Each row is a point on a landscape with many peaks, with its height.
From any point a climber steps to the highest of the 2 points nearest to it. It stops when none of these is higher. Distance is the straight distance between rows; heights are no part of it.
Z_465: [ -3 -29   2  -4  -9 -15   0 -32  13  54 -19   2 -16  13   9   3   0   0
  40   9 -13 -26  21  30  26 -16]  h=20.8
Z_514: [  8  23  17 -13  15  15   2  31  -8 -34  19 -29  17   4  -6  -6 -13   9
 -20 -16  26  30   0 -24 -17   8]  h=37.5
Z_648: [ 12 -51 -25  -1  -5  -2 -25 -20  38  40 -19   7   0 -29 -11   2   0 -15
  -2  13 -16  -3  -7 -19   3  -3]  h=27.3
Z_183: [ 10  -5 -11 -24 -20  23 -17  -5  11  44 -26  -2 -14 -55 -14 -10  47  -3
   4  -6 -39 -18 -37 -27  12  13]  h=32.9
Z_660: [ 31 -27  11  -4   4   4  34 -32 -10 -40  24  13  18  25   6 -31  33  -6
  -9   0   6  28 -22 -25  22  22]  h=35.4
Z_344: [ 15   1  -2 -37  17  48  -8  11   1  51  -3 -14  13 -54 -18  -1  -2  29
  16 -18   9 -26   1 -10   2 -15]  h=39.7
Z_266: [ 36  23   4 -27  33  26   2  -4 -17  19   6   2   6 -10 -13   6  18  -3
 -11 -20  -1 -11   8 -31 -10  -2]  h=22.5
Z_123: [-14 -41  -6  22 -18 -30 -16  24  33 -13 -11  -9  11   9   9   8 -37  -3
 -13  41  26  20   8  20   1  -4]  h=46.9
Z_83: [-18 -43  15 -12  22  22 -31 -12  21  36 -17  -2   1 -23  13  -7 -17  16
  45 -11  16  -7  -4  25  20   2]  h=47.7
Z_194: [ 24 -48 -15 -23   3  17 -32 -16  23  30 -10  -1   4 -25   0  -8  20 -11
   3   0  -1  11 -18 -33   1  -2]  h=29.2
Z_79: [ 33 -38  -6  -4 -26 -18   7 -18  11 -31   0   6  -1  27   9 -10  33 -16
 -35   8 -20  41 -34 -32  22  11]  h=5.7
Z_17: [ 21  -8   8 -11  43  18  -6   2 -13  19  23  -3   8   7  -1  -5 -20  12
   4  -8  21  -4  29   2  -1 -23]  h=18.1
Z_607: [ 12  24  31 -22  29  30 -15  28 -22 -32   6 -30  26 -15  -5   2  -4  22
 -27 -22  33  27  -7 -28 -21  13]  h=37.8
Z_334: [ 31   7  -1  -9   6  -2  -8  13  -7  10   0 -18   2   0 -11  17  -3 -14
 -36   2   1   7  -1 -32 -24  -8]  h=45.8
Z_157: [ -8  60  -9  16   0  -3  41   1 -30 -22  42  16 -22  13  -9   2   3  -9
  15  -9 -17 -25   8   9  -8  -3]  h=69.6
Z_618: [ 28  40   7 -12  16  24  51 -29 -36   8  21  13  -1  16 -16 -17  11  -9
  14  -4 -25 -20  -3  -6  15   1]  h=27.1
Z_474: [  7  24 -34  23 -24 -11  38 -22 -29  -8  40  15 -17  55   8   6  11  -6
  37  -3  -1 -22  30  34  14 -28]  h=33.3
Z_252: [ 46   5 -12 -15  13  24  36 -39 -17  43  14   0  -6  29 -16  -7  -9   9
  17  -2 -25 -20  36   3  26 -32]  h=9.9
Z_896: [-11 -36  13 -10   7  23   0 -32   7  18 -18  13  -9  -6   1 -20  12  12
  49  -8 -23  -4  -9  16  42  -6]  h=22.4
Z_275: [ 11  62  -8  -3  -8  -8   4  44 -17   6  -3 -30 -11 -14 -28  31 -21  -6
 -33   0  -2 -18   8 -30 -46  -2]  h=25.4
Z_506: [ 23  65  -3 -20   5  -2   5  30 -29  29  -8 -18 -11 -15 -23  41  11  -7
 -41  -1 -12 -23   1 -46 -45  -1]  h=27.2
Z_2: [ 44  12  -9 -11  24  18  16 -13 -19 -12  40  -6  10  28 -19   2  -4  -1
 -13  -7  17   5   4 -23 -14 -14]  h=58.1
Z_905: [-35  26  50 -11  25  25 -16  20  -6  18 -30  11  -2 -46  15   9   3  28
  20 -24   2 -25 -10  32  -2  18]  h=40.9
Z_491: [  2  43  24  -9  27  27  28  -6 -42  10  24   8 -11  12   7 -20   5   9
  29 -10  -3 -31  21  17  12  -4]  h=30.4
Z_510: [-52   6  38  15 -10 -26 -24  27  32 -21 -28  -1  -6 -18  16   5 -27  12
   4  13   9   3 -14  41  -7  34]  h=47.5
Z_286: [  7 -41  -4 -10  23   2 -38   7  21   9 -11 -22  15 -22  -1  11 -19  -1
 -21  10  19  25  -2 -26 -12  -1]  h=55.1
Z_297: [-20  39  22  -8  15  -8 -17  41  -2  26 -28   1  -3 -43 -15  22 -10   7
 -25  -2  -3 -28   1  -5 -26  24]  h=22.7
Z_21: [-44  37  49   0  18   0 -24  35   0   2 -30   5  -3 -49   7  20 -11  29
   2  -8   9 -30  -7  25 -19  26]  h=42.6
Z_330: [-38  17  26   7  12 -13 -19  21  -1   2  -3   3  -6  -4  15   3  -8  12
  13   6   9 -23   5  27 -15  12]  h=60.5
Z_841: [ 28   5 -27 -11  -5 -20 -15  24   0  29 -22 -40  -2 -10 -21  41 -28 -14
 -44  23  12  -3   7 -32 -38 -10]  h=46.2
Z_611: [ -4 -40   3 -26  16  27 -23 -16   3  54 -10 -10   1  -9   6  -1 -23  25
  47 -10  19 -27  21  29  26 -12]  h=45.3
Z_58: [ 13 -13  14   0 -17 -21   3 -14  16 -30  -6   7  -9  11   5 -15  41 -18
 -27   3 -26  30 -30 -28  10  25]  h=4.9
Z_995: [ -9 -16  19 -23   0  -4 -33  -5  20 -14 -39  11   0 -40   3  -8  47  10
 -19 -25 -12  28 -48 -22   4  40]  h=3.2
Z_290: [-20 -17  43  -4  23   8 -25   8  22 -38 -24   0  28 -28   6 -21   0  27
  -7 -15  17  38 -20   1   0  28]  h=49.8
Z_217: [-20  -8  10   0  15 -13 -23  19   9  16 -10  -3  -2 -12   3   8 -27   7
  -4  15  14 -12   7  13 -12   8]  h=64.4
Z_681: [-23 -44   0   9   8 -23 -45  -8  55  20 -36   9  -5 -39   6  10 -35   3
  12  16  15  -8 -13  21   8  24]  h=53.2
Z_345: [ -6  14  26 -16  26  41   1 -10 -16  17 -16   6   6 -33  -8 -12  23  20
  24 -31 -13  -6  -6  10  18   3]  h=37.7
Z_364: [ -5  -7  13  -8  35   3 -34  28  -8   4  22 -20   9   8  13  11 -37  19
   7   2  48 -16  31  23 -17  -9]  h=15.8
Z_617: [ -4   8  -3  29 -17 -25  19 -11   0   5  -3  23 -15  10   0  -7  13 -14
  -2  20 -36 -16   1   9   0  -5]  h=17.6
Z_442: [ 21  10  22 -24  46  25 -19  19 -16   0   7 -17  21 -15 -11   4  -6  14
 -22 -18  25  11   6 -30 -16   0]  h=41.6
Z_582: [  3  12 -33  14 -53   3  42  -3  -4 -77  14  13  16  37   3  12   2 -22
 -17 -17  -5  50 -17 -11  20  17]  h=21.7
Z_12: [ 55  -5 -21  -1   0   8  29 -41  -9  32  17  11  -7  28 -21  -6  13 -12
  -4   8 -23 -12  19  -9  14 -30]  h=9.1
Z_312: [ 17 -25 -13   3 -19 -21  -9 -24  17  14 -17   7  -9  -6  -4   9  32 -24
 -32  17 -28  12 -17 -31   0   5]  h=16.5
Z_9: [-35  65   2  15 -25 -11  11  43  -8 -33  15  -9 -12  -4  -3  13 -21  -8
  -9  -6  -7   3  12   8 -21   7]  h=29.7
Z_285: [-19  36  23  -8  24  20  12   7 -39 -12  34  -7  -3  26  16  -7   7   7
  41 -17  22 -24  27  26   0  -7]  h=32.1
Z_991: [ 17  -2   2 -16  -2   3 -16 -12   3  12 -17   7  -8 -16  -1   3  32 -15
 -27  -5 -28   2 -15 -34   0   9]  h=17.5
Z_721: [ 10 -22  12 -27  13  42   1 -31  -4   5 -12   5   4 -28  -6 -36  37   6
  20 -27 -18   9 -25 -16  29   7]  h=33.2
Z_295: [-20  -4   5   8  -3 -19  -1 -16  13  46 -26  17 -19  -2   6  -6   1   0
  24   9 -20 -24  11  26   5   0]  h=20.1
Z_886: [ -2  28  -1  -7  -5 -14 -14   6   5  35 -30   6 -15 -40 -16  25  24 -14
 -22   7 -35 -19  -7 -33 -16  19]  h=30.1
Z_734: [-22  82 -15   7 -10  -2  19  40 -19 -32  26  -8 -10  10 -15  34 -31  -7
  -9 -18  -2   4  19  -1 -25  -1]  h=28.1
Z_800: [  9  45   7 -12  10  19  53 -18 -48  -6  46  19 -11  25 -12 -31  11  -5
  27 -15 -11 -28   7   9   9  -1]  h=28.7
Z_29: [-19  -8  48   5  23  -7  -8  11   3 -56 -15   4  22 -15   9 -37  22  30
  -6 -22   8  32 -25   9   6  31]  h=45.6
Z_476: [ 10 -35  -1 -15  11  31 -18 -29  14  19 -10   3  15 -26   1 -24  29   0
  16 -11 -10  14 -16 -20  17   1]  h=31.2
Z_257: [ -8  -1  -6   3  15  -5 -12  32  -2 -14  33 -18   4  21   6  12 -42  12
   2   5  39   1  31  10 -22 -23]  h=14.7
Z_702: [-17  33 -13  19 -63 -37   6  26  12 -14 -28 -11 -15   1 -16  16   9 -32
 -38  22 -35  20 -25 -10 -22  12]  h=9.6
Z_572: [ 11 -13  -3 -17  30  11 -36  15   3  25  -9 -11  13 -30 -10  19 -19   7
 -18   1  24  -5  16 -24 -23  -7]  h=50.1
Z_156: [ 60  32  -8 -37  21  29  12 -17 -30  34  20  -4   2  -2 -15  17  27  -3
 -19 -19  -5  -9  -4 -41   0   2]  h=23.9
Z_411: [-55   0  15  24 -12 -28  -4  -4  -1   1  -1 -15  -5  17  24   8   4  -1
  39  16  24 -31  20  45 -12   4]  h=69.8
Z_707: [  5  -9  32  -9  24  29  20 -25 -23 -24   2  20  15   0   3 -46  17   6
  10 -18  -5  14 -15  -2  23  14]  h=40.8
Z_963: [-15 -30   3  -2  13 -15 -48  10  45  12 -38  -1   6 -49  -2  19 -33   8
 -13  12  17   5 -16   0   0  28]  h=56.4
Z_540: [ 35 -39 -11  13 -22 -18  17 -39   8 -21   2  13   7  24   9 -11  46 -25
 -21  13 -25  15 -18 -26  21  -3]  h=6.7
Z_505: [ -8  60  15   1   6  -7  -5  48 -12   6 -14 -17  -6 -28 -24  23 -13   4
 -30   5   1 -14   7 -15 -36   8]  h=24.0
Z_977: [ -2  14 -11  17 -21 -16  -2  22   9 -13   2 -12  -1   8 -10  10 -12 -11
 -24  16  -5  10   4 -12 -24 -10]  h=46.3
Z_921: [-27  17  50 -19  24  29  -2   6 -18  16 -32  13   1 -52   5  -3  20  29
  29 -36  -3  -9 -19  30  17   8]  h=39.5
Z_349: [-26 -46  14  22 -16 -18  -9  13  26 -38  -1   3  15  15  23 -13 -13  10
  12  19   9  28   4  28  11   4]  h=53.8
Z_686: [-18  30  -2  25 -15 -31   8  10  -9   7   2  11 -22   3  -4   5   6  -6
  -5  17 -25 -23   5  11 -24  -7]  h=16.8
Z_888: [ 14 -57 -33  25 -18 -33  -4 -30  27  28 -19  12   0   1  -7   0   1 -25
 -23  33 -16   0   2  -5   5 -15]  h=13.2
Z_742: [ 12 -69 -31  17 -21 -38 -23 -18  44  21 -30   0   2  -5  -5  19  -8 -16
 -41  36  -9  16  -8  -7  -1 -14]  h=12.3
Z_367: [ 32  -9 -30 -12 -34 -25 -23  21  10  22 -33 -40   1   1 -12  28 -25 -22
 -56  33  10  21 -10 -16 -30  -6]  h=43.5
Z_852: [  1  21 -28   8 -19  13  43  -6 -10 -69  24   4  25  36   1  16  -9 -14
 -11 -19   8  51 -10 -11   6  15]  h=20.5
Z_98: [-35 -26  18  10  -7 -21 -18  32  29 -23  -4  -5  11   0  14  -8 -36   8
  -5  29  22  24   1  26  -4   7]  h=49.9
Z_152: [-10 -32  24 -12  10   7 -45   3  27 -22 -24 -10  31 -45   1  -7   7  21
 -12 -16  17  38 -29 -17  -4  26]  h=54.9
Z_95: [-36 -11  15  35 -12 -25  18   2   8 -24  -2  23  -6  15  25 -28  15  -5
  19   7 -14   4 -13  25  16  10]  h=40.3
Z_233: [ -6 -18 -20  45 -33 -31  16  -6   8 -11  -1  18 -12  22   7  -5   9 -15
 -12  29 -27 -10   3  13   4 -12]  h=17.0
Z_830: [  3  56 -30  13  -3   1  28   5 -33  -8  43  13 -19  23 -13  18  -8  -2
   9  -6   0 -24  25  -1 -19 -25]  h=64.7
Z_662: [-10  36  -9  -8   5  23  28  24 -17 -64  41 -11  19  23  -6   3 -23   4
  -3 -27  23  32   3 -11 -10  12]  h=15.6
Z_557: [-22  72  -5  -1   8   4   9  36 -27 -17  40  -2 -21   4  -7  19 -23   5
   5 -15   9 -24  26   3 -28  -6]  h=28.6
Z_321: [ 38 -29  -2 -12  14  12   7 -33  -2 -19  17   9   8  12   3 -24  25 -14
 -12  -6   2  27 -15 -32  16   1]  h=32.8
Z_277: [ 14  51  -2 -12  -9 -17  -8  25  -6  32 -29 -11 -16 -26 -20  40  22 -15
 -43   6 -27 -21  -7 -41 -33   9]  h=28.8
Z_802: [ 47  -9 -22   7  -8   0  27 -37  -5   6  21  10  -2  28 -14  -4  20 -18
 -22  11 -16   9  -5 -19  -1 -20]  h=8.4
Z_52: [-50 -29  42  20  -1 -17 -19 -11  36  -3 -46  22  -8 -14  35 -13   1  10
  30  -4  -1  -5 -34  38  20  28]  h=45.4
Z_33: [-12 -17  32  -5  37  27   6 -10 -16 -22  15   7  10  16  21 -43   4  23
  35 -13  23   6  11  25  23   1]  h=36.1
Z_751: [-19  12 -38  50 -60 -52  17  -4  -1   2  -4  24 -30  19  -5  18   2 -16
 -11  39 -33 -31  15  25   1 -20]  h=15.9
Z_705: [-20  29 -10  24 -19 -43   7   0  -4  35 -10  16 -31  -3  -2  15  -3  -5
  -1  31 -26 -44  17  27 -16  -1]  h=16.3
Z_88: [ -8  16 -37  19 -35 -18   3  23   9 -25   8  -7   3  22  -6  20 -31 -15
 -18   6   3  16  11   5 -12 -24]  h=48.8
Z_851: [-23  59   9   4  18   5   5  23 -36 -20  42  -2  -7  11  10   8  -4  14
  26 -18  19 -20  23  14 -13  -3]  h=30.3
Z_577: [-12 -23  11   5  18  -3 -14  -5  -6  15  15  -6   3  26  24  -6 -12   7
  26   7  29 -11  34  33   3 -12]  h=60.9
Z_180: [-11  42  -1  -8  -7  10   2  47   0 -36   9 -29   5   1  -9   8 -28  -6
 -14 -16  21  37   3 -13 -32   5]  h=34.2
Z_659: [ 52  -4 -34 -18   5   0 -18  -2  -4  51  -5 -13  -3 -12 -16  32  -6  -9
 -34  11  10 -11  17 -42 -28 -22]  h=52.9
Z_829: [-12  13 -34  13 -16  14  35   2 -14 -66  37  10  23  42   5  17 -23  -5
   4 -22  12  37   9   5  18  -1]  h=19.3
Z_836: [  1 -44 -22 -10   0  21 -12 -13  24  59 -18   1  -5 -25  -9  -9 -14  11
  34   0  -5 -16   2   2  19 -17]  h=24.9
Z_116: [-27  44 -17   5  -7   5  21  14 -19 -59  33   2  11  36  10  25 -35   0
   9 -26   7  29  27  21   6  -2]  h=18.0
Z_937: [  8 -20  -3 -32  23  40 -11 -18 -10  51  -2 -12   2 -10  -8  -2 -15  36
  46 -13   0 -24  24  10  27 -25]  h=43.1
Z_7: [ 64 -10 -25  -9  19   8  10 -16 -12   4  31 -15   7  32 -19  13   0  -8
 -28   0  18  14   4 -31 -13 -23]  h=63.7
Z_808: [ 13 -21 -31  14 -43 -10  -9  28  26 -16 -27 -35  20  10   2   7 -33 -29
 -38  18  29  47  -9   0 -21 -10]  h=41.0
Z_735: [-43 -34  -3  41 -43 -45  -3   3  20 -19  -7   5  -5  30  27   3   9  -6
  28  32   8 -20   8  47  13   4]  h=60.3
Z_131: [-16 -12 -41  51 -59 -43  12   0   7 -11  -1  24 -19  29  11  10   5 -11
   6  32 -24 -13  10  24  12 -19]  h=16.4
Z_696: [  3 -15  19 -23  23  28  20 -30 -25   9  -5   8  -2   5   0 -26   9  14
  38 -19 -16   0   3  13  45  -7]  h=21.4
Z_825: [ -5  22  12 -15  23  12 -23  20   4  25 -28   6   4 -49 -10  20   3   4
 -21  -7  -4 -19  -6 -17 -21  10]  h=21.8
Z_120: [ -9  13  28  -5   7   4  -9  24   2 -30   1 -13  15  -5  -3 -13  -1   7
 -20  -4  10  27  -9  -8 -14  13]  h=40.6
Z_805: [ 37  20   5 -23  12  18  24 -23 -25 -12  18  12  -3   9  -5 -15  35 -15
 -19 -10 -12   0 -27 -32   2  20]  h=48.9
Z_155: [ 16 -45 -29  -7 -18  10 -21 -19  42  65 -24  -3  -8 -33 -19  -4  -4  -1
  17  17  -8 -28 -12  -7  10  -7]  h=26.0
Z_712: [ -2 -16  -5  13 -37 -12  19   2  14 -64  12  -2  17  24   6 -20  18 -11
 -18   5  -3  49 -21 -17  16  14]  h=25.1
Z_984: [-64 -11  17  28 -25 -38 -14   9  16 -23  -6  -7   3  22  30   8   3  -5
  38  22  20 -20   5  49   0  25]  h=64.8
Z_559: [ 54  28  -2 -32  15  37  38 -33 -29  21  22   3   4   4 -20  -4  26  -7
   3 -15 -18 -14   1 -28  13   2]  h=25.7
Z_700: [ -8  19 -26  33 -42 -47  22 -15  -7  31  -2  17 -36  21   2  10   8  -9
   8  35 -23 -38  22  31  -4 -20]  h=15.7
Z_356: [  3 -34   4 -18  17  18 -48   7  22   3 -16  -9  20 -36  -2  -2   5   8
 -11  -8  19  23 -16 -28 -11  19]  h=61.1
Z_853: [ 18 -13  -4 -35   8  50 -15   1   3  46  -7 -12   1 -50 -20 -15  21  14
  21 -17  -8 -17 -24 -22   9 -10]  h=37.2
Z_93: [ -1   4 -37  27 -18   0  35 -14 -23 -32  43  25  -5  47  14   4  -2  -7
  24  -4  -5  -6  20  21  23 -29]  h=34.6
Z_237: [  3 -12 -23  19 -52 -37  -4   5  29   1 -30 -14  -1   4 -13  19  -3 -24
 -43  39 -16  13 -13 -13 -11  -6]  h=10.9
Z_225: [ -4   0 -12  22 -40 -13  38 -12  -2 -70  17  13  12  27   2 -16  22 -14
  -2  -8 -19  34 -26 -13  26  22]  h=23.3
Z_639: [ -1  35 -62  28 -33 -26   6   1 -19   5  27  -3 -18  37  -4  41 -36   8
  -9   6  18 -19  42  14 -18 -43]  h=57.6
Z_651: [ 22  -5   9   0  36  14  13 -15  -6   7  18   6   5  14   1 -17  -2   0
  14  -6   0  -5  19   0  11 -18]  h=19.2
Z_933: [ 10 -38 -34  17 -42 -41 -20  -2  34  16 -36 -13   1  -2 -12  26 -20 -20
 -52  44  -1  10  -5  -3 -11  -4]  h=11.5
Z_655: [-25  34  -1   0  10   9   9  28 -16 -52  38  -8   5  19   7   3 -25  10
  13 -19  21  21  18   7  -4   0]  h=16.7
Z_388: [-25   3   5  21  -2 -10  17   6   1 -42  15  10  -1  15  10 -22   4   1
  10  -1  -3   9  -1   7   5   7]  h=38.3
Z_781: [-22 -49   3   1   7   3 -42  -9  46  26 -32   7   1 -39  18  -8 -23   8
  37   1  18 -14 -22  27  17  10]  h=50.5
Z_883: [-28  77   5   5  -8   0  38  -1 -40 -12  26  14 -28  16   7  -7  15 -11
  34 -14 -23 -38   6  23   4   6]  h=64.3
Z_49: [-36 -42  30  28  -9 -24   3 -14  24 -11 -33  24  -6   8  31 -24  14  -1
  28  12 -12  10 -17  32  27  17]  h=42.7
Z_106: [  4 -42 -13  14 -22 -23 -12  20  25 -11 -10 -22  18  10  -4   4 -33 -12
 -30  31  16  38  -3   2 -10  -6]  h=44.1
Z_325: [ 12 -16  10  -1  11  16  39 -29 -24 -36  25  15  18  25   6 -48  17  -1
  16 -10   2  12 -13  -9  21  12]  h=38.1
Z_203: [  8   8   4   5   5  -3   6   9   4 -11  11  -5  -3   5  -3  -8   0  -5
 -20   3  -4   7   2 -16 -14   0]  h=43.9
Z_264: [ 68 -14 -30 -17  16   5 -10 -14  -7  34  11 -20  -2  16 -15  27  -3 -10
 -35   2  11   3  10 -46 -20 -36]  h=57.3
Z_119: [ 57 -26 -24  -5 -15  -6  28 -45 -11 -14  16  13  -5  41   2  -7  34 -28
 -32  11 -21  16 -26 -28  17  -7]  h=7.6
Z_604: [ 22   4  -5 -30  32  43   2  -8 -10  49  -1  -7   6 -17 -15   1  -2  27
  27 -19  -8 -23  21 -11  15 -22]  h=40.7
Z_544: [-12   0  -6  19  -5  -9  28  -1 -17 -33  32  13  -4  34  20 -15   5  -6
  29  -6   6  -4  13  22  16  -4]  h=36.4
Z_747: [ 21  -5  15 -15  31  29  33 -32 -26   8  17   5   4  24   0 -28   0  11
  35 -11 -12 -13  19  10  39 -18]  h=20.4
Z_791: [ -9  -5   7   9   4 -10  -6  -5  13  20 -23  16  -8 -20  -4  -7  18  -4
 -12   3 -27 -12  -6 -10   3  10]  h=18.6
Z_694: [  1 -12  33 -31  26  44  12 -21 -15  -8 -18  10  15 -41  -4 -32  26  25
  28 -37  -3   9 -21   6  28  10]  h=35.5
Z_224: [ 19  35  -7  -8  23  21  19  -6 -34  15  49  -3 -11  31  -2   3 -13  11
  27 -10  22 -28  47  16 -13 -26]  h=11.4
Z_755: [ 26  20  18 -29   5  25  26 -35 -35  -8   4  20  -1  -9   1 -26  44 -13
  -2 -17 -36   1 -31 -20  24  33]  h=45.9
Z_518: [  4  25 -23   1  11   8  12   5 -27 -16  57  -5  -3  37  11  13 -22   9
  25  -8  30 -12  34  14 -13 -30]  h=12.4
Z_61: [-35 -25  18  18   1 -33 -31   7  44   2 -31  10   0 -15  16   5 -28   6
   1  19   6  -2 -12  33   3  26]  h=50.4
Z_566: [-16   9  36 -18  35  27   2  -6 -32 -11  17  -8   3  15  25 -20  -1  19
  45 -18  35  -7  20  32  10 -10]  h=34.0
Z_509: [-26  -8  19  10   9  -2   1 -12  12  30 -30  20 -12 -23   2 -12   9  -5
  23   1 -29 -14 -11  20  14  17]  h=19.5
Z_283: [  8  -6   7 -11  46  11 -22  17  -9  34  14  -7   6   0   4   4 -34  22
   3  -5  35 -19  39  12 -16 -15]  h=16.9
Z_613: [ 42  18   9 -22  27  23  22 -16 -31 -16  42  -8  11  13 -15  -5  13  -6
 -18 -15   9  11 -11 -31 -10  11]  h=53.3
Z_475: [-24  -4  -7  10  -7 -23  -4  -5  -9   1  18  -6  -4  30  17   4  -4  -4
  35  14  20 -24  30  40  -8 -14]  h=65.2
Z_685: [  3  10   8 -27  39  37 -22  24  -8  44  -3   0   9 -58  -7  11  -4  26
   8 -23  15 -25   8 -10 -15  -7]  h=42.3
Z_134: [ 16 -19   7  -6 -18 -15   0   9  17 -45   2 -22  13  18   7 -14  14  -8
 -24   1   8  56 -26 -24   2  16]  h=27.4
Z_549: [ 20 -15   2 -38  -5  39 -19  -1   8  33 -17  -1  -3 -55  -7 -12  49   8
   4 -16  -4  -8 -45 -28   6   7]  h=34.9
Z_478: [  0 -59 -15  34 -29 -38  -4 -31  40  20 -34  24  -4  -3   3   0  12 -25
 -14  36 -36   3 -17   2  15  -1]  h=14.1
Z_103: [-40  25  44   7  11  -5 -33  43  17 -12 -24   1   1 -33   4  10 -27  21
  -8   5   8  -8 -10  28 -19  30]  h=44.7
Z_642: [ 19 -30   9  -7  10   2 -13  -9  11 -28   3  -5  18   8   9 -19  15  -2
 -25  -5   7  35 -13 -28   7  12]  h=30.0
Z_11: [-10 -15  29   4  13  -2   9  -4   4 -55   8  10  24   3  12 -44  18  19
  -5 -19  16  30 -20  -5  10  24]  h=42.0
Z_470: [  4   4 -26   7   6   5   7  15 -13 -28  50  -9  11  40   1  13 -43   5
   0  -3  34   6  23   3 -13 -32]  h=13.5
Z_326: [-27 -39  -7  34 -24 -29  -6  11  19 -24   1   4   1  32  26  -3 -15   2
  18  25   7   9   8  34  16  -8]  h=57.0
Z_674: [  8  -7   4 -27  37  36 -27  19  -6  23  -6 -10  21 -41  -8  10   6  21
 -14 -26  28  -2   3 -32 -13  -5]  h=45.7
Z_665: [ -2  21  -6  -8 -10  12  -7  -4   5  51 -29  10 -18 -47 -17   6  35  -3
  -5  -4 -44 -26 -16 -19   0  11]  h=31.4
Z_806: [ 12  13 -45  22 -16 -17   5  11 -13   1  27  -4 -14  28 -12  23 -36   3
 -13  18  18  -9  28   5 -19 -38]  h=54.6
Z_36: [ 33   7 -15 -23   9  -4 -24  21   0  31 -19 -23  -3 -13 -14  41  -7  -9
 -43   5   0   2  -2 -46 -33  -6]  h=49.0
Z_166: [ 12 -53 -27  13 -25 -19 -14 -35  42  22 -27  18 -11 -13   0   1  39 -22
 -22  16 -43   9 -18 -20  10   1]  h=15.3
Z_692: [-24  -8  18   0  24  -7 -39  24  18  21 -31  -4   4 -48  -5  19 -26  14
  -9   3  18 -18   0  10  -5  17]  h=60.4
Z_595: [  1  46 -38  22 -18 -14  23  -4 -30   0  40  11 -26  32  -5  36 -19   5
   9  -1  11 -33  43  14 -22 -32]  h=61.0
Z_586: [-23 -36  15  -8   0   7   7 -34   4  37 -23   0 -10  23  11 -12   2   7
  55  -2 -11 -19  13  31  44  -9]  h=21.5
Z_360: [-37  59   3   1 -20   8  12  48   0 -46   8 -13   9  -6   0  10 -29 -11
  -9 -23   7  36   7   9 -26  21]  h=31.8
Z_24: [-11 -19  27  12  23   4  13  -6  -4 -47  18   7  17  18  22 -44   9  15
  19  -8  22  23  -2  12  26   8]  h=38.7
Z_493: [-10 -49  -5  -8 -10  19 -16 -21  27  53 -27  -9 -15 -20  -7 -20  -6  17
  51   2 -12 -23 -24  18  32 -15]  h=23.8
Z_699: [ 37  25  -7 -10  13  16  33 -19 -27  29  38   5 -14  33 -13  -3  -5   7
  15   3  -6 -27  35   4   1 -30]  h=10.6
Z_279: [ 11 -13 -36   6 -39 -27 -16  32  31  -1 -33 -38  10   4 -12  22 -41 -32
 -46  32  21  27   1   8 -33 -11]  h=41.1
Z_185: [ -1   3 -22  22 -66 -35   0  19  28 -21 -32 -19  -7  13  -1  14   8 -34
 -51  26 -19  39 -23  -5 -17   4]  h=10.3
Z_215: [ -9  -1 -27  28 -23 -30   9   9  -1 -15  25   4 -12  28   6  12 -20  -3
   4  16   2  -6  18  19 -10 -27]  h=51.7
Z_653: [ -7  -7  19  -7  -5 -10 -18  -9  13 -21 -26   5   1 -17   8 -18  41  -6
 -25 -10 -21  31 -33 -18   6  32]  h=4.0
Z_752: [-37 -44  24   8   2 -11 -29 -22  38  21 -40  13  -2 -12  30 -12  -9   3
  43  -5   7 -11 -24  34  25  20]  h=47.6
Z_597: [  5  10  27 -17  11  28  38 -38 -28 -15  -4  19   9  -2  -4 -44  33  -5
  14 -25 -28   7 -19  -3  30  20]  h=43.3
Z_96: [-43  28  45   1  21   7  -8  18 -21  -6   2  -3  -5   2  17  -5   8  16
  29  -8  17 -24   6  42  -6  10]  h=57.1

Call two points neighbours if one is among the 2 nearest of the other. Go from one point of each pair to the other, from neighbour to neighbour, staying as high as possible. Name the lowest point that can't be avoided.
Z_157 and Z_674 | Z_514
Z_157 and Z_36 | Z_203
Z_411 and Z_7 | Z_808
Z_674 and Z_217 | Z_344

Two climbers start at each pair of points below. Name the first point that both come to, or write none.
Z_734 and Z_655 | none
Z_155 and Z_937 | Z_681
Z_321 and Z_540 | none
Z_802 and Z_312 | Z_896
